Points, in no order, along strands that fork, close into loops and pass close to each other.
Points whose rows are less than 65.6 apart are linked; no others are.
nerib: [ 79,  13,  16,   4, -70, -82, -17,  34,  19,  53]
Paz: [  8, -81, -25, -65,  48,  84,  -5,  61,  32, -51]
sidaf: [-40, -58, -32, -57,  29,  91,  41,  11,  18, -40]
mis: [ 42,  58,  23,  46, -48, -77, -27,  28,  34,  29]
Foma: [ 64, -60, -36,  12, -60, -57,  58,  41, -22, -21]
vone: [ 20,  20,   1,   3,  28,   2, -62,  42,  28, -33]
viref: [ 38,  -7, -11,  24, -38, -37,  12,  29,   0, -15]
pom: [-37,  86,  33,  36, -28, -33, -45, -35,  52,  28]
nuzus: [ 22,  22,  12,  18, -20, -27, -32,  23,  31,   1]
peg: [ 50,   7,   5, -17,  16,  -9, -65,  55,  15,  -7]
tupog: [ 69,  19,   5, -15,   5, -26, -74,  61,   9,  13]
Mafi: [-43, 105,  41,  34,  -5, -25, -72, -33,  69,  26]
Kidor: [ 29,  85,  23,  59, -34, -66, -50,  25,  35,  21]
Let: [  0, -60, -29, -57,  75,  87, -19,  72,  35, -59]
Tomi: [-69, 107,  29,  38,   1,   0, -32, -60,  18,  18]
Bim: [-29, -10,  19,  43,   7, -22,  68, -80, -71,  64]
lorab: [ 51,  -1,  23, -36, -58, -40, -35,   6,  37,  53]
femat: [-48,  -3,  24,  26,  68,  54,  43, -51, -73,   2]
dabez: [ 59, -68, -13, -40,   1,  15, -13,  66,   3, -35]
Namat: [-27, -60, -27, -28,   4,  44,  65, -32, -49, -21]
nuriv: [-29, -63, -20, -65,  36,  94,  15,  30,  39, -38]
bet: [-66,  31, -13,  10,  66,  72,  -3, -17, -29, -45]
did: [ 91, -53, -16, -27,   1,  -4, -33,  92, -11, -30]
Mezo: [ 22,  23,   3,  33, -43, -42,  -5,  16,  15, -10]
bavet: [-64,  95,  31,   9,  11,  10, -66, -39,  71,  20]
tada: [ 55,  24,  18,  26, -60, -74, -17,  22,  30,  35]
fibo: [-36,  -4,  -4,  -8, -13,  15,  37, -44, -19,  -4]
Ber: [ 55, -91, -24, -54,  11,  40,   2,  71,   5, -51]
dofu: [ 52, -55, -36,  17, -74, -72,  72,  23, -22,   2]
Tuzu: [ 20, -16, -16,  11, -28, -11,  26,  16, -10, -29]
Mati: [-36,  -8,  28,  39,  -3, -46,  69, -94, -68,  88]
Zarov: [ 81, -12,  17, -30, -73, -75, -21,  18,  23,  72]
gera: [-73,  96,  23,  19,  23,  14, -50, -44,  47,  12]
Vebuz: [-35, -16,   6,  18,  16,   7,  67, -70, -72,  28]
kita: [-36,  85,  32,  39, -46, -44, -12, -59,  27,  43]
zur: [ 99,  28, -11, -32,   4, -31, -84,  94, -21,   9]
gel: [ 29, -93, -27, -70,  34,  65,   0,  72,  16, -53]
pag: [-49,  11,   4,  17,  31,  40,  34, -50, -57,  -6]
gida: [ 97, -56, -13, -14, -25, -30,  -7,  81,  -9, -24]
tas: [ 17, -35, -21,  -2, -83, -73,  50, -30,   9,  28]
vev: [  9, -35, -26, -47,  78,  65, -45,  73,  35, -50]
tik: [ -7,  83,  21,  55, -27, -48, -45,  -8,  34,  11]
tizos: [-46, -45,  29,  16,  71,  53,  66, -65, -72,  21]
Gipo: [ 83, -53, -25,   9, -39, -43,  23,  71,  -8, -26]
res: [  2, -10, -19, -39,  88,  56, -64,  60,  33, -47]
mok: [ 13,  -8,   3,  -9, -19,  -5, -17,   9,  35,  -9]
fepag: [-63,  90,  31,  38, -28, -14,  -9, -75,  17,  36]
sava: [-60,  27, -29,  12,  87,  68, -16,   3, -21, -72]
Panik: [-43, -52,  -4, -15,   5,  13,  81, -75, -67,  32]
piz: [ 47,  32,  28, -21, -28, -31, -64,  25,  33,  49]
bufit: [ 35, -22, -22,  24, -77, -79,  55,  -2, -10,  19]
Zeva: [-25,   5, -40,  14,  88,  53, -37,  46,  -3, -99]
Feruf: [-57,  14,  -3,   6,  39,  53,  15, -28, -31, -29]
Bod: [-54,  60,  21,  30, -45, -43,  28, -95, -15,  72]
Fot: [-55,  15,  10,  -1, -16,  12,  36, -69, -17,  27]
Daveg: [  5, -30,   2, -30, -20,  13,   1,  12,  29, -16]
sove: [ -45,   25,   20,   29,  -33,  -49,   54, -103,  -45,   84]
tuvur: [-45,  24, -38,  18,  92,  63, -36,  22, -17, -86]
Mube: [-10,   2, -34,  -6,  90,  51, -50,  56,  23, -87]
bazo: [-58,  48,  20,   7, -35, -13,  29, -92,  -2,  52]
zukun: [  9, -42, -16,  -9, -22,   5,  29,   6,   0, -25]
zeguk: [-34, -62,  -8, -18,  14,  33,  84, -52, -66,   5]
desev: [ 45,  53,  32,   2, -38, -47, -72,  24,  36,  53]
faf: [-48, -59,  36,  13,  59,  38,  74, -89, -67,  44]
tume: [-33, -62, -29, -43,  10,  63,  61,  -6, -19, -34]

A tip is a point with one link. Name the tips that can be reached along the links from each point below, in the order of the rows.
Mafi -> desev
Foma -> fibo, tas, faf
tupog -> vone, zur

Name the points in between on the shortest way along the links from the first point to the second, in order.
Mezo; Daveg -> nuzus mok
Foma; tas -> dofu bufit
tume; gel -> sidaf nuriv Paz
Tuzu; nuzus -> viref Mezo
Bim; Namat -> Vebuz Panik zeguk
pag; Zeva -> Feruf bet sava tuvur
